Points on a hilly landscape, in no order, each with its height.
From any point a climber steps to the highest of the 3 points nearest to it. It stops when none of these is higher. Distance is the straight distance between rows; heights are no part of it.
<923>: [ -3 -33 -15  78  46 -24  12  28  20   7   1   0  -7 -28 -49   1  -8  38
 -51  50 -42]  h=433
<229>: [-58  19  12   6 -14  -3 -25  28 -31 -15  20 -12   7  10  13  11  29 -27
  -2   3 -32]  h=587
<204>: [  8  -7  13  27  23 -26  13 -25  23   0 -55 -13 -11 -43 -22  24  21  39
  34  64   3]  h=605
<222>: [  6  43  21  -1  16 -18  26   5  -7  28 -22  -9  24 -15  51  23  21   7
  33  23   3]  h=610
<404>: [ -4  -1   3 -22 -23  18 -14  -9 -13  -5  19  -4 -14  18   4   3  -2 -29
  -5 -27  15]  h=455
<409>: [ 14  -7   1 -15  -9  12   2 -37   8   5 -10  -5 -12   1  -2   8  -5  -5
   9  -8  29]  h=656
<346>: [ 24 -43 -24  24  15  33  12 -34  14 -20 -17  -4 -11 -23 -42 -18  -7  44
 -24   1  16]  h=64
<617>: [ 29 -47 -33  19  12  39   7 -12  16 -19   5  11  -8   2 -50 -41 -14  24
 -32 -18   3]  h=72
<471>: [-23   1  21 -15 -21 -24 -40   3  -8 -17 -47   0 -42 -34 -10  13  15 -27
  45  33 -13]  h=389
<333>: [ 60  44   6 -64 -13   2   1 -16 -11  46  -3   3  18 -13  49  41   4 -16
  23 -50  20]  h=441
<967>: [  0   3  -5  31  26 -47  -6  76  -9 -13  54   9  32  38  29 -12 -18   6
 -49  28 -49]  h=550
<352>: [-35  15  -5   1  -8   6   4  30 -20  -8  34   0  21  32  29 -17  15 -18
 -20 -12 -21]  h=497
<227>: [ 21  29  12 -27   6  12  24 -17  -6  32  -4   3  22   1  61   8  19  -4
  24 -13  14]  h=676
<1030>: [-18 -12  17  31   4 -19 -21 -11   5 -14 -36 -10 -30 -34 -43  13  15   7
  28  46  -4]  h=385
<756>: [  4  26  31  12  40 -57  31  39 -10  12  13   7  34   5  67  34  -5  19
  -8  51 -16]  h=671
<41>: [-11  -3 -18  11  11  10  23  33   1 -10  37  13  25  43  17 -44  -5   2
 -16  -7 -19]  h=506
<661>: [-21   7  22 -19 -26  -7 -31  -1 -16  -9 -18  -9 -24 -21   2  17  12 -30
  34   4   2]  h=513
<902>: [ 40  19   9 -57 -29 -13 -23 -23  12  33 -30  -4 -19 -23  12  37 -15  -8
  35 -21  26]  h=429
<671>: [ 32  25  -1 -36  21  17  47  -9  -2  25   8  19  49  14  70 -12   0   9
  19 -13  17]  h=666
<739>: [ 10  -9 -15 -42 -32  25  -1  18  -5 -16  51  21  -5  45 -13 -24 -10 -42
 -33 -57   8]  h=491
<1002>: [ 31 -34 -15   1 -12  26  -9 -41  19 -13 -17 -10 -27 -23 -45   7 -23  24
 -19 -13  32]  h=51
<436>: [  6   4   2 -57 -26  24  -3   2 -20  -1  34  16  12  34  26   8   9 -34
 -15 -54  10]  h=394
<355>: [ -8 -15 -15  30  14  12  16  -1   9  -8  12   9   2  15 -14 -32  -5  11
 -18   2  -3]  h=110
<136>: [-41   5  10  28  -5   0 -13   6 -14 -10  13  -6 -19   0 -24 -11  13 -17
  -2   9 -13]  h=171
<306>: [-14   0  -5   5   7  10  18  -8  -1   4   9   1   2  22  21 -22   3  -1
  -4  -4   7]  h=100
<523>: [ 16 -40 -29  16   2  35 -15 -19   5 -15   7   0 -22  -8 -75 -33 -25   5
 -42 -25  -7]  h=82
<763>: [-15 -28 -16  57  22   7  -4  -5   4 -10  -7  -5 -21 -26 -77 -21  -1  15
 -35  17 -20]  h=83
<1144>: [ 19 -19   1  18   4   4  -3 -43  15  -8 -43 -18 -21 -37 -28  10   4  37
  14  27  23]  h=567
<1095>: [ -3  23  20 -26 -13 -19 -26  -1 -14   5 -41 -11 -10 -28  20  18  22 -21
  51  15  -5]  h=588
<416>: [ 16   7  11 -55 -42  -5 -15 -10  -3  14   4   2  -7   1   3  40 -15 -34
   0 -46  34]  h=414
<914>: [ -3  22  28  23  23 -37  21  -5  13  16 -39  -9   3 -31  18  29  21  14
  41  52  -4]  h=628
<1087>: [ 21   0  -1 -49  -6  25  18  -2   2   0  37  22  13  39  36 -12   4 -18
  -3 -41  20]  h=458
<160>: [ 13  -8   0  14   3   6   1 -40  11  -5 -29 -13 -16 -16 -15   5   4  20
  10  14  24]  h=591
<210>: [  8  18  19 -18  -4 -18 -18 -23   1  19 -45 -14 -14 -24   5  15  11  -1
  50  15   9]  h=625
<564>: [-37   7   0  44  10 -13   0  34  -3  -1  20  -3  -1  13 -11 -17   2  -5
 -26  13 -24]  h=597
<151>: [ 37 -22 -19  -9  12  20  25 -38  17  -2  -5  13   3   5  -2 -12  -8  27
  -4 -15  36]  h=655
<688>: [-54  21 -10 -11 -22  17 -20  33 -33 -22  50  -4  18  35  20  -7  25 -25
 -26 -22 -39]  h=536
<678>: [-23 -11 -13  65  36 -24   6  31  15  -3  17   4  -2  -4 -49 -22 -11  11
 -47  31 -41]  h=438
<531>: [  2 -16 -15  -4  -7  26  -1  -3  -4 -15  30   7 -11  33 -19 -36 -15 -16
 -25 -31  -5]  h=661
<537>: [ -8   0  18 -40 -39  -1 -32  -6 -12   4  -3  -7 -19  -5   7  22  -2 -34
  16 -19  13]  h=481
<426>: [-10 -11   7 -21 -32   1 -34 -10  -7  -8  -3 -12 -32  -8 -19  14  -8 -29
  13 -20  23]  h=435
<1131>: [-34  -9   4  51   6  -2 -27   5  -8 -17   0  -7 -33 -23 -63 -11   6  -7
 -10  23 -26]  h=112
<695>: [-13  29  13   9  26 -28  28  40 -19   8  16   3  47  18  66  20   3  10
 -10  24 -18]  h=680
<13>: [ 59 -29 -16 -21  -4  13  16 -57  24   1 -35  -7 -13 -31 -11  19 -12  48
   0  -1  48]  h=658
<470>: [-16  15  -5   8  17 -10  28  44  -9  -5  28  10  37  36  45 -25  -7   7
 -13   6 -18]  h=473
<323>: [  3  -4 -10  26  35  -6  37  13  14  -3   7  13  26  26  28 -30  -7  29
  -4  15   3]  h=53
<885>: [  5 -37 -25  55  28  19  17  -2  13 -15 -12  -2  -2 -20 -61 -35  -4  36
 -38  15 -18]  h=68
<517>: [-28   4  17 -11 -29   3 -33   1 -24  -8   1  -9 -18  -5   1   8  11 -32
  18  -5  -3]  h=462
<1082>: [-24  28  21 -44 -25 -17 -43  22 -29  -4 -44   5   1 -29  32  34  43 -29
  57   4 -33]  h=500
<386>: [ 10 -11 -15  51  40 -41  12  58  11  -2  34  17  27  27  -6 -30 -29  17
 -42  34 -40]  h=520
<1020>: [-16  19  14  27  26 -34  26  28  -3   5   9   4  20  12  42  11   4  13
 -13  37 -13]  h=670
<862>: [-20 -16 -15  17 -14  23 -34  -6 -14 -14  21  -8 -38   6 -63 -17 -16 -30
 -25 -25 -14]  h=221
<554>: [ -9 -28 -21  38  14  18  -9  -9   1 -15   7   0 -15   0 -61 -35  -6   1
 -31  -8 -18]  h=101
<761>: [-36  24  25  11  -2 -24  -7  20 -14   1  -4  -9   3 -11  15  21  32 -15
  24  29 -15]  h=595
<1088>: [ 18 -28 -13 -18 -33  16 -20 -20  15  -8   6   1 -32  -2 -50  15 -43 -11
 -25 -37  30]  h=373
<746>: [-18   9  15  20   5  -8   1  -3  -6  -3 -13  -9  -7 -10  -3   9  20   0
  22  24   2]  h=624
<16>: [-37  47  19 -35 -17 -11 -35  28 -36   6 -24   5  34 -19  45  48  47 -23
  44   1 -37]  h=539
<794>: [ -8 -11  -7 -19 -25  30 -22  -2 -12 -18  33  -1 -26  29 -28 -17 -15 -38
 -33 -42   1]  h=552
<1023>: [ -9 -10   0  57  23  -8   9  -7  12  -6 -16  -9  -8 -16 -38   3   9  28
  -5  37  -7]  h=111
<1126>: [ 57   2 -13 -14  15   3  25 -57  20  22 -47 -11   2 -28  11  16   3  42
  26  11  39]  h=669
<150>: [-17  43  19 -30  -7   3 -11  10 -24  17  -7  -8  33 -12  54  33  37 -17
  29  -9 -12]  h=560
<327>: [-21   3 -14  31   9   8  10  32  -3 -10  35   5  17  32   5 -42  -5  -7
 -25  -1 -25]  h=537
<180>: [  2  27  16 -54 -24   7 -29  -1 -27  15  -5  -6  12  -8  39  35  22 -33
  24 -34  -6]  h=526
<378>: [ 50  20   6 -40   0  -8  11 -37   4  29 -24  -2   3  -6  27  21   4   1
  29 -18  37]  h=405
<176>: [ 16 -34 -21 -10 -32  20 -24  -9  16 -18  14   5 -37 -12 -87   6 -56 -15
 -56 -47  24]  h=283
<1028>: [-39  24 -12  34   4 -23  -7  59 -18 -15  50   3  22  31  21 -18   1  -9
 -47  10 -50]  h=585
<483>: [ -6 -20 -13  42  17  11  11 -17   5 -10 -10  -4  -9  -7 -35 -18   0  18
 -12  15   0]  h=122
<429>: [ 28 -16 -13 -37 -14  20  10 -22   6  -1  21  18  -3  28  -3 -11 -14 -12
 -17 -33  31]  h=665
<613>: [ 14   3   7 -59 -54 -18 -29  -3  12  10 -18  -2 -32 -22  -9  41 -27 -24
  20 -33  28]  h=316
<815>: [-50  10  -6  36  -4  -4 -18  33 -17 -12  38  -5  -1  18 -15 -26   8 -26
 -29   5 -37]  h=649
<735>: [ 30 -13  -8 -35 -35   6  -4 -21   9   6  14   8 -19   7 -11  19 -30 -17
 -17 -40  43]  h=657
<820>: [  8  12  12  19  23 -12  30 -25  12  11 -30  -9   6 -12  18   9  11  26
  27  32  17]  h=640
<788>: [-49  30  13   6  -6 -14  -3  40 -29  -5  23  -3  34  14  44  17  25  -8
  -9  10 -28]  h=618
<21>: [ -2 -35 -17   4 -18  21 -35 -20   6 -19  -2  -8 -39 -26 -75   4 -42  -9
 -33 -21  10]  h=276
<620>: [-14 -28 -14  28  -6  17 -40 -17 -13 -18  -2 -16 -39 -23 -84 -13 -20 -12
 -25  -9 -16]  h=248
<842>: [ 18  15  11  -3  20  -1  31 -23   6  21 -14   6  21  -1  44   0   8  10
  17   6  21]  h=683
<894>: [  2  -6 -17  -3   8  12  22  37   9  -7  42  12  39  49  27 -56 -17  16
   1 -13 -14]  h=459
<928>: [ -2  21  17 -11   3  -2   8 -16 -12  14  -9  -8   4  -4  38  11  16  -9
  21   3   9]  h=668
<1067>: [-26  39  29  -3  12 -33   7  36 -16  16  -3  -1  41 -11  60  42  29  -1
  17  25 -25]  h=571
<74>: [ 26 -30 -29   7  19  31  32   5  32  -9  31  18  31  31 -24 -65 -24  43
   5  -5   1]  h=61
<469>: [-36   3   2  15 -16  15 -31   8 -24 -20  23 -14 -27   8 -36 -13   1 -37
 -14 -11 -20]  h=194
<132>: [  9 -36 -28  67  44  -9  21  36  24  -2   6  11  18  -8 -42 -32 -19  42
 -52  38 -41]  h=467
<446>: [ 22 -21  -9 -32 -38  -7 -25 -29  31  -1 -39 -12 -39 -42 -39  40 -35  10
  13  -7  34]  h=510
<925>: [  7   2  15 -47 -30 -24 -43  -6   4   9 -52  -6 -37 -32   4  25  -4 -18
  52   2   3]  h=483
<253>: [  6 -21  -7  57  34 -10  34   0  24  -8 -12   6   7  -7 -15  -1  -2  49
 -18  35  -4]  h=103
<69>: [ -9 -10  -3  60  43 -28  20  33  17  -2  19  14  11  13 -10 -11 -16  23
 -35  38 -24]  h=496
<36>: [ 53  -5  -7 -46 -22 -16 -11 -42  31  28 -45 -11 -22 -35 -14  40 -25  27
  20 -11  40]  h=617
<375>: [ 22 -23 -23 -11   9  34  22  -6  17  -9  23  21  14  37   1 -42 -12  16
   0 -21  16]  h=52
<703>: [ 22 -20 -16   1  28  22  42  -1  21  -6   9  20  23  29  12 -42 -14  38
   5  -1  13]  h=56
<930>: [ -5  16  20   5   7 -11  11 -20   1  10 -23 -10   3  -8  20   8  18  -2
  30  17  10]  h=653
<488>: [ 30  30  12 -66 -38  -7 -26  -6  -7  28 -15  -5  -1 -15  27  45   0 -30
  28 -45  16]  h=474
<216>: [  4  24  11  11  23 -15  43   8   0  16  -4  12  36  12  57  -2   1  13
   8  17   7]  h=689
<728>: [-14   0 -20 -15  -6  32  11  31  -4  -7  48  12  22  48  23 -44   2 -11
 -14 -28 -20]  h=440
<706>: [ 34   0   0  -7  14   8  22 -47  13  16 -26  -1  10  -7  18  -2   6  25
  17   8  32]  h=675
<487>: [-15  -9  10  -5 -19 -10 -31 -13   0  -9 -36 -11 -38 -26 -29  12   1 -12
  41  17   8]  h=434
<123>: [ 18 -40 -35  33  27  26  26  11  26 -11   5   9  18  11 -36 -59 -18  44
 -15   5 -17]  h=65
<630>: [-21 -11   2  25  -4   9 -21 -20   0 -10  -4  -9 -25  -9 -35  -4   1  -3
   0   8   6]  h=144
<1063>: [-13  23  31  24  17 -35  20  12   7  15 -14  -8  10 -21  31  28  17  10
  28  48  -6]  h=620
<1135>: [ 29   4   1 -38  -7  15  18 -24   7  12   7  11   3  13  33  -2   1 -13
   2 -26  29]  h=533
<20>: [-37  35  30  -3   2 -26  -2  33 -19   9  -5  -6  20 -13  41  35  37 -13
  27  24 -24]  h=578
<441>: [ 28  -5   5 -26 -12  -4 -17 -41  14  11 -40 -14 -21 -22  -7  26  -7  10
  25  -2  28]  h=667
<961>: [-35  15  10  30  11 -16  13  28 -11  -4  16  -2  12  16  23  -5  10  -1
 -12  21 -14]  h=648
<1100>: [  7  21   9 -46  -4  20  12  -5 -18  13  20  11  23  25  51   9  17 -17
   4 -36  10]  h=487
<742>: [ 11  -6 -11 -45 -13  31  19  23   1  -8  53  23  27  55  25 -36   0 -13
  -4 -46   4]  h=345
<1037>: [  4   3  15 -25 -20  -1 -21 -19  -8   8 -22  -9 -16  -9   5  24   4 -19
  30  -9  16]  h=559

For each start below, name the point where the climber stops.
<229> | <216>
<620> | <429>
<523> | <429>
<132> | <815>
<923> | <815>
<678> | <815>
